Points, in no order, along strands that fork, close into loops and pass close to each other.
(in the rows, 128 means zero)
Points whose rows are less than 95 apart are linked; no others are. Some points are linked to none.
dure: | 115 | 133 | 146 | 133 | 178 | 145 |  90 | 131 | 147 |  78 | 108 | 159 | 113 |  73 | 138 | 149 | 124 | 141 | 170 | 110 | 107 | 102 | 101 | 140 | 140 | 112 |  89 |
zeda: | 124 | 101 | 109 | 118 | 119 | 132 | 168 | 160 | 126 | 130 | 123 | 147 | 121 | 120 | 118 | 112 | 119 | 104 | 107 | 127 | 119 | 104 | 168 | 124 | 123 |  99 | 133 |
lan: | 114 | 129 | 135 | 120 | 154 | 134 |  71 | 142 | 130 | 103 | 109 | 111 | 148 |  86 | 126 | 108 | 113 | 124 | 124 |  85 | 141 |  64 |  63 | 144 | 126 | 134 | 106 |
feve: | 105 | 150 | 156 | 136 | 146 |  85 | 105 |  89 |  54 | 144 | 153 | 101 |  90 | 153 | 160 | 103 | 141 | 112 | 108 | 157 | 161 | 165 | 129 |  92 | 195 | 192 |  83 |
Buvi: | 125 | 105 | 143 | 116 | 177 |  99 | 104 | 138 | 168 |  71 | 102 | 141 |  71 | 119 | 220 | 144 | 153 | 132 | 170 | 110 | 140 | 124 |  91 | 128 | 147 | 119 |  54 |
denu: | 120 | 135 | 164 | 122 | 171 | 171 | 124 |  96 | 153 |  82 | 127 | 186 | 109 | 109 | 151 | 205 | 154 | 174 | 179 | 125 |  72 | 159 | 135 | 130 | 150 | 120 | 109 |
ruza: | 127 | 136 | 147 | 118 | 151 | 184 | 122 |  95 | 153 |  79 | 105 | 175 | 140 | 111 | 125 | 201 | 105 | 143 | 175 | 115 |  74 | 114 | 156 | 137 |  88 | 108 | 160 |
gaku: | 154 | 104 |  65 | 134 | 100 | 127 | 204 | 163 | 166 | 154 |  99 | 142 | 215 | 140 | 107 | 127 | 150 |  94 | 145 |  95 |  88 | 125 | 198 |  98 |  73 |  86 | 127 |
Liva: | 119 | 107 |  78 |  93 | 155 | 107 | 161 | 174 | 150 | 127 | 141 | 122 | 132 | 106 | 168 |  81 | 152 |  98 | 155 | 128 | 122 | 150 | 125 | 100 | 171 | 139 |  49 |
mus: | 116 | 106 | 115 | 147 |  99 |  90 | 180 | 136 |  81 | 170 | 163 | 121 | 109 | 161 | 138 |  82 | 134 |  96 |  94 | 160 | 143 | 126 | 166 | 102 | 155 | 143 | 126 |
Lufun: | 127 | 105 | 100 | 105 | 151 | 121 | 100 | 185 | 166 |  97 | 122 |  88 |  25 | 131 | 208 | 101 | 139 | 101 |  95 |  94 | 170 |  94 | 130 | 142 |  86 | 113 | 105 |
vikif: | 132 |  88 |  97 | 117 | 151 | 110 | 112 | 180 | 173 | 104 | 103 | 104 |  48 | 147 | 229 |  95 | 141 | 108 | 107 | 101 | 159 | 106 | 148 | 136 | 104 |  94 |  98 |
Luk: | 115 | 103 | 156 | 103 |  85 | 162 | 131 |  61 | 201 | 127 |  90 | 158 | 166 | 115 |  97 | 192 |  92 | 105 | 170 |  82 |  87 | 130 | 196 | 132 |  49 |  86 | 189 |
Bitum: | 156 |  92 |  91 | 146 |  80 |  93 | 194 | 145 | 122 | 177 | 111 | 143 | 199 | 169 |  95 | 133 | 156 |  98 | 117 | 133 |  98 | 163 | 232 |  92 |  95 | 101 | 146 |
Pup: | 164 | 167 | 147 | 152 |  87 | 151 | 135 | 104 | 126 | 159 | 132 | 122 | 131 | 127 |  35 | 131 |  71 | 155 | 109 | 150 | 160 | 136 |  90 | 160 |  94 | 137 | 220 |
Rato: | 133 | 143 |  98 | 126 | 109 | 119 | 165 | 130 | 125 | 183 | 165 |  95 | 174 | 125 | 131 | 117 | 210 | 164 | 140 | 148 | 109 | 174 |  99 | 111 | 184 | 165 | 123 |
Nite: | 131 | 131 | 169 | 121 | 163 | 172 | 119 |  83 | 140 |  76 | 119 | 176 | 132 | 120 | 135 | 214 | 116 | 165 | 193 | 133 |  66 | 143 | 152 | 139 | 109 | 110 | 140 |
Vid: | 113 |  73 | 115 | 127 | 144 | 105 | 125 | 162 | 145 | 103 | 104 | 164 | 104 | 141 | 186 | 118 | 120 |  97 | 120 | 113 | 135 | 115 | 159 | 122 | 131 | 104 |  84 |
mani: | 116 | 134 | 167 | 108 |  85 | 180 | 129 |  81 | 185 | 112 |  97 | 161 | 170 | 119 |  89 | 216 |  66 | 127 | 184 |  98 |  98 | 146 | 165 | 151 |  53 | 104 | 190 |
ger: |  98 | 141 | 169 | 140 | 148 |  81 |  78 | 130 | 103 | 104 | 130 | 115 |  79 | 157 | 163 | 126 | 106 | 131 | 122 | 134 | 170 | 128 |  90 | 137 | 128 | 141 |  96 |
Suz: | 148 | 124 | 148 | 126 | 135 | 171 | 145 | 132 | 156 | 104 |  95 | 158 | 103 | 115 |  39 | 166 |  59 | 114 | 120 | 117 | 153 | 129 | 151 | 150 |  76 |  93 | 171 |
gemi: | 141 | 101 |  94 | 138 | 100 | 129 | 195 | 163 | 120 | 151 | 122 | 138 | 147 | 133 | 116 | 112 | 135 | 107 | 120 | 130 | 117 | 103 | 167 | 109 | 122 | 101 | 143 |
vufe: | 142 | 105 | 116 | 123 | 112 | 137 | 149 | 101 | 141 | 136 | 101 | 152 | 151 | 154 | 118 | 177 | 120 | 126 | 130 | 140 |  85 | 142 | 228 | 118 | 116 | 104 | 160 |
mopav: | 166 | 159 | 129 | 131 |  64 | 156 | 150 | 113 | 116 | 159 | 107 | 129 | 153 | 120 |  40 | 151 |  82 | 122 | 121 | 140 | 143 | 158 | 107 | 167 |  70 | 116 | 216 |
zif: | 126 | 166 | 138 | 112 | 136 | 143 | 103 | 116 | 113 | 160 | 163 |  95 | 156 | 107 | 106 | 117 | 188 | 157 | 107 |  99 | 118 | 119 |  62 | 107 | 191 | 175 | 131 |
fili: | 145 |  96 | 105 | 118 |  97 | 125 | 178 | 127 | 156 | 139 |  98 | 149 | 149 | 143 |  90 | 153 | 133 | 105 | 121 | 124 |  94 | 116 | 221 | 114 | 104 |  83 | 160 |
rimu: | 126 | 118 | 128 | 105 | 170 |  84 |  98 | 125 | 131 |  94 | 120 |  90 |  81 | 153 | 218 | 113 | 161 | 130 | 130 | 121 | 177 | 138 |  92 | 114 | 158 | 167 |  74 |
dok: | 136 | 165 | 169 | 153 |  96 | 126 | 115 |  72 |  88 | 153 | 132 | 128 | 169 | 152 |  97 | 153 |  82 | 161 | 134 | 192 | 116 | 175 |  92 | 145 | 121 | 152 | 209 |
tig: | 139 | 109 | 112 | 135 | 150 | 156 | 144 | 125 | 129 | 117 | 114 | 155 | 134 | 124 | 138 | 145 | 127 | 133 | 148 | 148 |  82 | 120 | 171 | 123 | 140 | 107 | 128 |
veruk: | 148 | 173 | 136 | 155 |  85 | 129 | 143 |  99 |  72 | 166 | 161 |  85 | 178 | 132 |  93 | 113 | 154 | 135 | 114 | 169 | 108 | 130 | 101 | 109 | 127 | 154 | 184 |
zez: | 117 | 138 | 129 | 114 | 138 | 120 |  95 | 168 | 147 |  99 | 131 |  66 |  29 | 159 | 179 | 104 | 131 | 111 |  74 | 113 | 192 | 105 | 119 | 148 |  87 | 122 | 118 |
bofe: | 116 | 129 | 136 |  88 | 174 |  85 |  94 | 138 | 160 |  93 | 112 |  96 |  92 | 133 | 204 | 119 | 182 | 151 | 135 | 106 | 170 | 136 |  70 | 109 | 182 | 177 |  70 |
dolum: | 119 | 154 | 150 | 145 | 145 | 136 | 109 |  99 |  84 | 140 | 151 | 118 | 119 | 124 | 110 | 128 | 117 | 148 | 123 | 170 | 114 | 144 | 107 | 118 | 151 | 144 | 151 |
runu: | 116 | 119 | 107 | 109 | 135 | 198 | 146 | 102 | 195 |  87 |  89 | 162 | 161 |  97 | 103 | 174 | 105 | 126 | 164 |  77 |  78 |  76 | 166 | 138 |  70 |  77 | 162 |
viran: | 135 | 164 | 140 | 132 | 142 | 154 |  90 | 118 | 112 | 127 | 154 | 107 | 160 |  91 |  87 | 121 | 121 | 153 | 122 | 114 | 102 |  96 |  69 | 133 | 138 | 141 | 162 |
muge: | 151 |  99 |  95 | 145 |  80 |  89 | 181 | 130 |  92 | 184 | 125 | 137 | 159 | 183 | 112 | 132 | 156 | 106 | 115 | 162 | 106 | 157 | 218 |  87 | 129 | 124 | 151 |
pazu: | 145 | 164 | 135 | 153 |  65 | 129 | 137 |  92 |  72 | 156 | 140 | 108 | 188 | 131 |  92 | 126 | 130 | 129 | 122 | 168 | 112 | 147 | 113 | 133 | 109 | 142 | 203 |
tof: | 125 | 125 |  80 | 100 | 148 | 132 | 164 | 161 | 154 | 151 | 143 | 127 | 134 |  96 | 141 | 106 | 162 | 135 | 161 | 133 | 110 | 155 | 120 | 107 | 172 | 144 |  79 |
vuv: | 137 | 152 | 108 | 113 | 140 | 141 | 129 | 147 | 139 | 156 | 158 | 111 | 163 |  82 | 110 | 107 | 180 | 151 | 132 |  99 | 113 | 110 |  69 | 112 | 168 | 155 | 111 |
bod: | 135 | 100 | 107 | 143 |  86 |  99 | 193 | 142 |  83 | 167 | 137 | 131 | 119 | 172 | 107 | 104 | 145 | 103 | 101 | 177 | 129 | 135 | 193 |  89 | 140 | 117 | 159 |
zirar: | 107 | 123 | 134 | 110 | 185 | 152 | 123 | 115 | 173 |  91 | 131 | 202 |  93 | 112 | 164 | 184 | 166 | 164 | 187 | 109 |  81 | 162 | 154 | 122 | 168 | 126 |  71 |
Sobun: | 150 | 121 |  70 | 123 | 126 | 181 | 172 | 128 | 175 | 131 | 106 | 151 | 191 | 119 | 119 | 137 | 143 | 124 | 157 | 104 |  80 |  93 | 164 | 133 |  98 |  88 | 134 |
Vip: | 103 | 126 | 122 | 115 | 161 | 119 | 112 | 138 | 155 | 128 | 140 | 137 | 116 |  80 | 146 | 136 | 165 | 170 | 155 | 109 | 104 | 146 |  94 | 130 | 192 | 158 |  89 |
parof: | 156 | 126 | 121 | 142 |  99 | 142 | 150 |  99 | 100 | 149 | 125 | 133 | 190 | 122 | 124 | 130 | 163 | 137 | 147 | 165 |  95 | 151 | 128 | 128 | 140 | 125 | 158 |
Mav: | 139 | 152 | 146 | 126 | 117 | 135 | 116 | 103 | 114 | 158 | 164 |  93 | 165 | 108 | 110 | 126 | 179 | 164 | 122 | 145 | 103 | 142 |  77 | 122 | 183 | 156 | 151 |
gudug: |  98 | 115 | 116 | 107 | 158 |  74 | 119 | 132 | 136 | 128 | 134 | 125 |  89 | 126 | 178 | 105 | 167 | 143 | 148 | 123 | 144 | 184 | 112 | 103 | 203 | 187 |  66 |
biso: | 154 | 126 | 108 | 152 |  97 | 105 | 172 | 100 |  57 | 189 | 144 | 113 | 152 | 161 | 131 | 111 | 172 | 127 | 134 | 182 | 118 | 163 | 162 |  97 | 155 | 136 | 155 |
motup: | 130 |  92 |  78 |  91 | 148 | 108 | 147 | 185 | 163 | 116 | 130 | 123 | 141 | 110 | 184 |  64 | 150 |  89 | 154 | 112 | 137 | 142 | 124 | 107 | 136 | 127 |  46 |
zadas: | 125 | 115 | 142 | 125 | 129 | 136 | 124 |  94 | 124 | 119 | 120 | 148 | 128 | 157 | 121 | 190 | 105 | 134 | 149 | 154 |  83 | 152 | 207 | 120 | 111 | 117 | 163 |
kabun: | 121 | 143 |  96 | 104 | 132 | 123 | 162 | 145 | 133 | 174 | 161 | 112 | 142 | 113 | 142 | 107 | 182 | 157 | 145 | 141 | 109 | 161 | 104 | 107 | 177 | 157 |  99 |
sof: | 163 | 108 |  62 | 136 | 114 | 150 | 177 | 143 | 157 | 143 | 110 | 152 | 209 | 128 | 112 | 132 | 143 | 107 | 166 | 103 |  88 | 113 | 180 | 116 |  91 |  94 | 130 |
Burov: | 130 | 169 | 141 | 136 | 123 | 120 | 120 | 120 |  73 | 151 | 170 |  88 | 151 | 123 | 105 |  88 | 140 | 114 |  85 | 129 | 154 |  95 |  89 | 101 | 163 | 180 | 124 |
gunob: | 123 | 105 | 127 | 115 | 184 | 145 | 130 | 120 | 148 |  98 | 124 | 191 | 107 | 121 | 167 | 167 | 139 | 144 | 176 | 114 |  90 | 139 | 170 |  99 | 157 | 115 |  65 |
pasaz: |  94 | 118 | 149 | 132 | 121 | 130 | 100 | 157 | 137 |  86 | 107 | 146 |  99 | 113 |  96 | 124 |  83 | 117 | 110 | 115 | 155 | 107 |  96 | 168 |  95 | 108 | 121 |
lom: | 149 | 134 |  86 | 120 | 129 | 187 | 150 | 110 | 176 | 107 |  91 | 160 | 182 |  99 | 123 | 155 | 128 | 133 | 168 |  94 |  75 |  85 | 155 | 135 |  96 |  82 | 151 |
zaki: | 150 | 107 |  86 | 122 |  90 | 108 | 199 | 135 | 164 | 169 |  98 | 152 | 187 | 155 |  88 | 143 | 149 |  99 | 115 | 106 |  96 | 129 | 229 |  98 |  90 |  84 | 148 |
Sirev: | 145 | 116 |  99 | 141 | 114 |  91 | 178 | 106 |  65 | 190 | 164 | 121 | 129 | 169 | 144 | 109 | 165 | 122 | 130 | 193 | 124 | 172 | 172 |  83 | 183 | 152 | 126 |
kefe: | 143 | 185 | 146 | 144 | 119 | 132 | 129 |  92 |  66 | 166 | 180 |  69 | 170 | 138 |  94 | 109 | 157 | 136 | 101 | 146 | 127 | 112 |  85 |  99 | 156 | 172 | 158 |
Govuv: | 129 | 140 | 118 | 101 | 153 | 161 |  99 | 141 | 160 | 133 | 138 | 119 | 158 |  51 | 113 | 118 | 166 | 152 | 144 |  88 | 107 |  92 |  66 | 140 | 168 | 141 | 105 |
tateb: | 136 | 137 | 134 | 125 | 120 | 165 | 123 | 103 | 124 | 115 | 101 | 141 | 166 | 117 | 113 | 167 | 106 | 140 | 152 | 148 |  86 | 131 | 132 | 153 | 102 | 114 | 185 |
Pone: | 118 | 117 | 137 | 121 | 115 | 129 |  94 | 161 | 153 | 101 | 111 |  94 |  60 | 152 | 151 | 109 | 125 |  93 |  79 | 112 | 196 | 126 | 113 | 158 |  80 |  95 | 108 |
Kog: | 109 | 165 | 182 | 154 | 126 |  86 |  81 | 123 | 117 | 120 | 138 | 130 | 105 | 153 |  86 | 133 |  70 | 153 | 100 | 120 | 189 | 112 |  77 | 156 | 122 | 150 | 134 |
Vido: | 137 | 172 | 142 | 118 | 136 | 130 |  84 | 168 | 152 | 102 | 151 |  65 |  47 | 164 | 155 | 108 | 110 | 119 |  53 | 102 | 204 | 102 |  83 | 147 |  85 | 128 | 112 |
zeruv: | 170 | 126 | 141 | 127 | 115 | 163 | 149 | 109 | 152 | 133 | 104 | 148 | 117 | 140 |  33 | 172 |  63 | 115 | 125 | 140 | 145 | 155 | 160 | 148 |  75 | 103 | 194 |
sebef: | 141 | 162 | 173 | 149 | 104 | 110 |  92 | 121 | 120 | 116 | 146 |  87 |  68 | 196 | 123 | 102 |  91 | 119 |  54 | 134 | 230 | 144 |  97 | 155 | 103 | 132 | 107 |
tabo: | 118 |  76 | 108 | 124 | 137 | 101 | 114 | 175 | 161 |  99 |  98 | 133 |  70 | 155 | 211 | 108 | 132 | 105 | 112 | 104 | 147 | 126 | 164 | 129 | 111 |  87 |  93 |
gev: | 116 | 116 | 118 | 114 | 102 | 135 | 113 | 175 | 160 | 107 | 111 |  90 | 131 |  98 | 142 |  80 | 127 |  96 |  79 |  75 | 169 |  58 |  82 | 169 |  87 | 107 | 116 |
bipi: | 118 | 130 | 133 | 125 | 154 | 177 | 119 | 127 | 149 |  82 | 110 | 169 | 126 |  99 | 113 | 175 |  97 | 141 | 164 | 118 |  85 |  93 | 145 | 140 |  97 | 105 | 144 |
nipe: | 157 | 142 | 133 | 130 |  77 | 159 | 148 | 114 | 116 | 149 | 104 | 131 | 148 | 139 |  42 | 161 |  92 | 113 | 116 | 150 | 133 | 161 | 149 | 152 |  82 | 105 | 207 |
Vugig: |  92 | 121 | 182 | 159 | 142 |  63 | 104 | 115 |  58 | 116 | 145 | 147 |  59 | 175 | 148 | 133 | 102 | 124 | 122 | 169 | 149 | 169 | 141 | 122 | 147 | 155 | 105 |
nid: | 112 | 138 | 162 | 148 | 154 | 122 | 112 | 106 |  85 | 118 | 140 | 152 |  94 | 135 | 116 | 155 |  97 | 156 | 141 | 173 | 111 | 156 | 138 | 128 | 134 | 142 | 150 |
Ruga: |  97 | 110 | 156 | 141 | 150 |  96 |  89 | 131 | 114 |  90 | 110 | 136 |  80 | 133 | 164 | 144 | 113 | 117 | 140 | 130 | 144 | 115 | 111 | 142 | 122 | 112 |  87 |
Dera: | 107 | 119 | 118 | 117 | 140 | 133 |  83 | 164 | 143 | 102 | 106 | 103 | 151 |  92 | 146 |  95 | 121 | 106 | 104 |  81 | 159 |  44 |  74 | 165 | 106 | 120 | 105 |
lil: | 146 | 174 | 163 | 164 | 110 | 138 | 103 | 115 | 132 | 143 | 147 | 141 | 115 | 120 |  36 | 115 |  58 | 156 |  94 | 129 | 176 | 113 |  83 | 165 | 108 | 140 | 189 |
fiz: | 114 | 111 | 145 | 133 | 165 | 113 |  94 | 136 | 133 |  80 | 107 | 164 |  96 | 110 | 167 | 149 | 115 | 123 | 158 | 111 | 129 | 107 | 124 | 144 | 130 | 108 |  86 |
zil: | 125 | 118 | 111 | 100 | 112 | 176 | 141 |  89 | 206 |  99 |  77 | 156 | 156 | 109 |  91 | 178 | 107 | 121 | 164 |  73 |  89 |  97 | 188 | 140 |  53 |  81 | 181 |
rugov: | 123 | 105 | 107 | 126 | 133 | 141 | 134 | 145 | 124 | 121 | 124 | 140 | 135 |  94 | 130 |  98 | 122 | 111 | 126 | 118 | 117 |  87 | 133 | 136 | 134 | 116 | 114 |
puzos: | 145 | 126 | 109 | 146 | 104 | 129 | 160 | 106 |  84 | 164 | 134 | 125 | 153 | 142 | 124 | 122 | 155 | 128 | 137 | 172 | 107 | 143 | 155 | 116 | 143 | 127 | 162 |
Sar: | 129 | 153 | 132 | 124 | 100 | 125 | 144 | 102 | 110 | 174 | 158 | 102 | 181 | 128 | 118 | 124 | 204 | 172 | 132 | 150 | 100 | 170 |  81 | 114 | 196 | 172 | 137 |
sero: | 122 |  93 | 122 | 120 |  94 | 140 | 132 | 174 | 151 | 117 | 105 | 108 | 115 | 100 | 122 |  76 | 127 |  81 |  73 |  87 | 168 |  89 | 119 | 171 |  87 |  81 | 121 |
Baf: | 116 | 125 | 130 | 122 | 165 | 143 |  73 | 133 | 141 |  96 | 112 | 132 | 134 |  64 | 135 | 125 | 122 | 133 | 141 | 100 | 127 |  77 |  80 | 145 | 133 | 121 |  89 |
sez: | 142 | 140 | 137 | 129 | 119 | 171 | 127 | 101 | 118 | 127 | 115 | 130 | 169 | 104 | 119 | 147 | 132 | 152 | 154 | 155 |  87 | 132 | 110 | 143 | 135 | 117 | 175 |
dopir: | 107 | 112 | 108 | 105 | 167 | 131 | 129 | 145 | 159 | 126 | 128 | 154 | 109 |  91 | 156 | 123 | 154 | 153 | 163 | 120 | 108 | 155 | 118 | 119 | 187 | 141 |  59 |
Gubib: | 114 |  87 | 126 | 130 | 166 | 125 | 118 | 141 | 141 |  89 | 103 | 177 | 103 | 114 | 171 | 141 | 121 | 121 | 149 | 115 | 115 | 118 | 151 | 122 | 151 | 115 |  75 |
duv: | 139 | 161 | 138 | 146 |  82 | 124 | 129 |  95 |  81 | 159 | 136 | 120 | 152 | 149 |  85 | 139 |  89 | 145 | 126 | 176 | 119 | 168 | 110 | 146 | 112 | 142 | 212 |
Biv: | 147 | 166 | 149 | 128 | 116 | 133 |  94 | 145 | 137 | 123 | 135 |  61 |  73 | 178 | 122 |  96 | 112 | 102 |  41 | 109 | 231 | 124 |  95 | 153 |  88 | 124 | 112 |
vokek: | 141 | 174 | 185 | 154 | 132 | 136 |  89 |  78 | 105 | 141 | 155 | 121 | 154 | 141 |  93 | 152 |  87 | 184 | 143 | 166 | 114 | 168 |  66 | 139 | 139 | 153 | 201 |
dazu: | 123 | 126 | 153 | 133 | 136 | 137 | 125 | 109 |  96 | 120 | 131 | 156 | 104 | 150 | 116 | 182 | 101 | 144 | 147 | 164 |  94 | 154 | 173 | 124 | 118 | 123 | 162 |
leri: |  98 | 159 | 173 | 122 | 142 | 124 |  89 |  99 | 103 | 145 | 163 | 105 | 113 | 119 | 124 | 152 | 168 | 177 | 121 | 136 | 106 | 173 |  78 | 112 | 207 | 185 | 131 |
Tovu: | 138 |  98 |  79 | 110 | 144 | 135 | 164 | 108 | 180 | 146 | 111 | 164 | 185 | 157 | 135 | 159 | 138 | 127 | 159 | 129 |  72 | 137 | 222 |  87 | 108 |  98 | 109 |
Zefov: | 133 | 103 | 102 | 136 | 129 |  80 | 177 | 126 |  82 | 176 | 161 | 126 | 109 | 166 | 160 |  91 | 146 | 105 | 120 | 178 | 130 | 166 | 176 |  74 | 181 | 151 | 110 |
vaf: | 123 | 121 | 113 | 134 | 116 | 109 | 163 | 138 |  81 | 160 | 156 | 120 | 125 | 131 | 135 |  79 | 125 | 103 | 106 | 146 | 148 | 112 | 144 | 114 | 142 | 139 | 119 |
mek: | 138 | 137 | 143 | 116 |  88 | 171 | 125 |  92 | 141 | 116 | 100 | 156 | 174 | 121 |  93 | 192 |  76 | 129 | 159 | 131 |  96 | 138 | 144 | 161 |  80 | 119 | 192 |
ruv: | 159 | 119 |  68 | 144 | 124 | 156 | 187 | 186 | 157 | 151 | 139 | 116 | 190 |  75 | 120 |  86 | 155 | 118 | 152 | 112 | 117 |  77 | 111 | 119 | 104 | 113 | 106 |
sagor: | 126 | 142 | 144 | 130 | 129 | 174 | 130 | 134 | 154 |  97 | 107 | 162 | 113 | 103 |  76 | 171 |  80 | 135 | 143 | 116 | 113 | 112 | 143 | 160 |  86 | 106 | 171 |
Tafa: |  99 | 126 | 141 | 125 | 142 |  82 | 108 | 113 |  86 | 133 | 138 |  99 | 102 | 154 | 171 |  95 | 140 | 114 | 116 | 143 | 157 | 143 | 120 | 104 | 170 | 168 |  85 |
sak: |  93 | 137 | 166 | 152 | 130 |  82 | 115 | 105 |  44 | 138 | 156 | 121 |  79 | 171 | 138 | 109 | 108 | 117 | 106 | 181 | 146 | 167 | 148 | 107 | 172 | 162 | 108 |
vem: | 101 | 147 | 126 | 101 | 159 | 152 |  85 | 142 | 168 | 125 | 135 | 132 | 137 |  62 | 138 | 141 | 171 | 187 | 149 |  82 |  88 | 118 |  73 | 142 | 194 | 153 | 109 |
fupu: | 102 | 165 | 183 | 159 | 123 |  73 |  88 | 120 |  98 | 123 | 154 | 117 |  87 | 189 | 125 | 129 |  89 | 138 | 101 | 139 | 189 | 145 |  90 | 145 | 131 | 154 | 110 |
nudav: | 120 |  99 | 101 | 120 | 133 | 104 | 116 | 149 | 129 | 117 | 119 | 106 | 121 | 124 | 188 |  76 | 138 |  99 | 117 | 110 | 163 | 105 | 115 | 137 | 128 | 135 |  87 |
rebov: | 131 | 171 | 187 | 163 | 131 | 120 |  67 | 123 | 142 | 121 | 140 | 145 | 110 | 126 |  59 | 128 |  60 | 164 | 111 |  97 | 188 |  95 |  59 | 175 | 114 | 150 | 166 |
Mizes: | 137 |  89 |  74 |  98 | 153 |  99 | 122 | 180 | 159 | 116 | 128 | 101 | 130 | 128 | 204 |  59 | 147 |  86 | 126 | 102 | 155 | 119 | 114 | 127 | 122 | 132 |  63 |
Kegot: | 120 | 134 | 134 | 136 | 124 | 114 | 130 | 130 |  84 | 152 | 156 |  96 | 145 | 120 | 134 |  83 | 135 | 104 |  98 | 123 | 153 |  85 | 104 | 114 | 147 | 162 | 110 |
varaf: | 151 | 107 |  72 | 147 | 114 | 140 | 196 | 176 | 134 | 152 | 127 | 121 | 175 | 103 | 117 |  95 | 148 | 120 | 138 | 119 | 113 |  85 | 142 | 120 | 109 | 100 | 125 |
zub: | 102 | 126 | 173 | 148 | 141 |  91 | 115 | 127 |  69 | 114 | 144 | 161 |  72 | 159 | 113 | 157 |  89 | 135 | 123 | 169 | 136 | 165 | 155 | 126 | 134 | 141 | 131 |
Varem: | 106 | 106 | 163 | 138 | 100 |  86 | 111 | 137 | 101 | 112 | 129 | 121 |  43 | 197 | 167 | 109 | 118 |  99 |  77 | 152 | 186 | 170 | 150 | 123 | 117 | 109 | 108 |
gari: | 119 |  99 | 127 | 125 |  97 | 117 | 112 | 167 | 138 | 114 | 112 | 108 |  83 | 139 | 140 |  87 | 130 |  85 |  77 | 113 | 176 | 115 | 123 | 157 | 103 |  92 | 113 |
Losar: | 125 | 118 | 126 | 114 | 147 |  95 |  98 | 128 | 112 | 121 | 129 |  85 | 108 | 146 | 198 |  88 | 150 | 110 | 105 | 118 | 181 | 118 | 109 | 115 | 148 | 159 |  89 |
losu: | 132 | 114 |  93 | 117 | 151 | 138 | 139 | 153 | 135 | 135 | 136 | 121 | 157 |  78 | 142 |  79 | 145 | 120 | 132 |  95 | 134 |  85 |  99 | 130 | 139 | 134 |  88 |
Bezak: | 125 | 163 | 195 | 166 | 105 |  79 |  91 | 110 | 104 | 132 | 147 | 107 |  73 | 207 | 115 | 122 |  71 | 148 |  73 | 143 | 223 | 154 |  99 | 154 | 136 | 158 | 116 |
tikep: | 131 | 168 | 167 | 145 | 148 | 138 |  92 |  85 | 103 | 132 | 158 | 106 | 141 | 120 | 102 | 145 | 103 | 168 | 126 | 164 | 112 | 155 |  81 | 130 | 139 | 151 | 172 |
pege: | 143 | 118 |  71 | 112 | 139 | 136 | 166 | 187 | 159 | 139 | 150 | 114 | 174 |  65 | 127 |  85 | 158 | 121 | 147 | 105 | 120 | 104 |  86 | 106 | 120 | 139 |  68 |

A fork is a point with three links, a tip a point with one. Leave the first point through the second and follow the links. Name the first fork or tip that comes.
nid, dolum => mus
tof, Liva => Losar
gari, sero => fiz
fiz, dure => zez
vuv, Govuv => tof
Pup, mopav => Gubib

A piece is all that can be reached along the links. How many separate loops has the piece of each point below (a circle has one, a figure eight two, a Y none), and how many tips (points with one link)?
mus => loops 3, tips 1
fiz => loops 3, tips 0
zeda => loops 1, tips 0

Name the points in between on the shortest way along the links from the first point to the second, in order.
fiz, lil => Ruga ger fupu Kog rebov
Sobun, Vugig => sof gaku zaki fili vufe zadas dazu nid zub
sof, Sirev => gaku zaki Bitum muge bod mus Zefov
zez, lil => Vido Biv sebef Bezak fupu Kog rebov
pazu, Bitum => veruk kefe Burov Kegot vaf mus bod muge
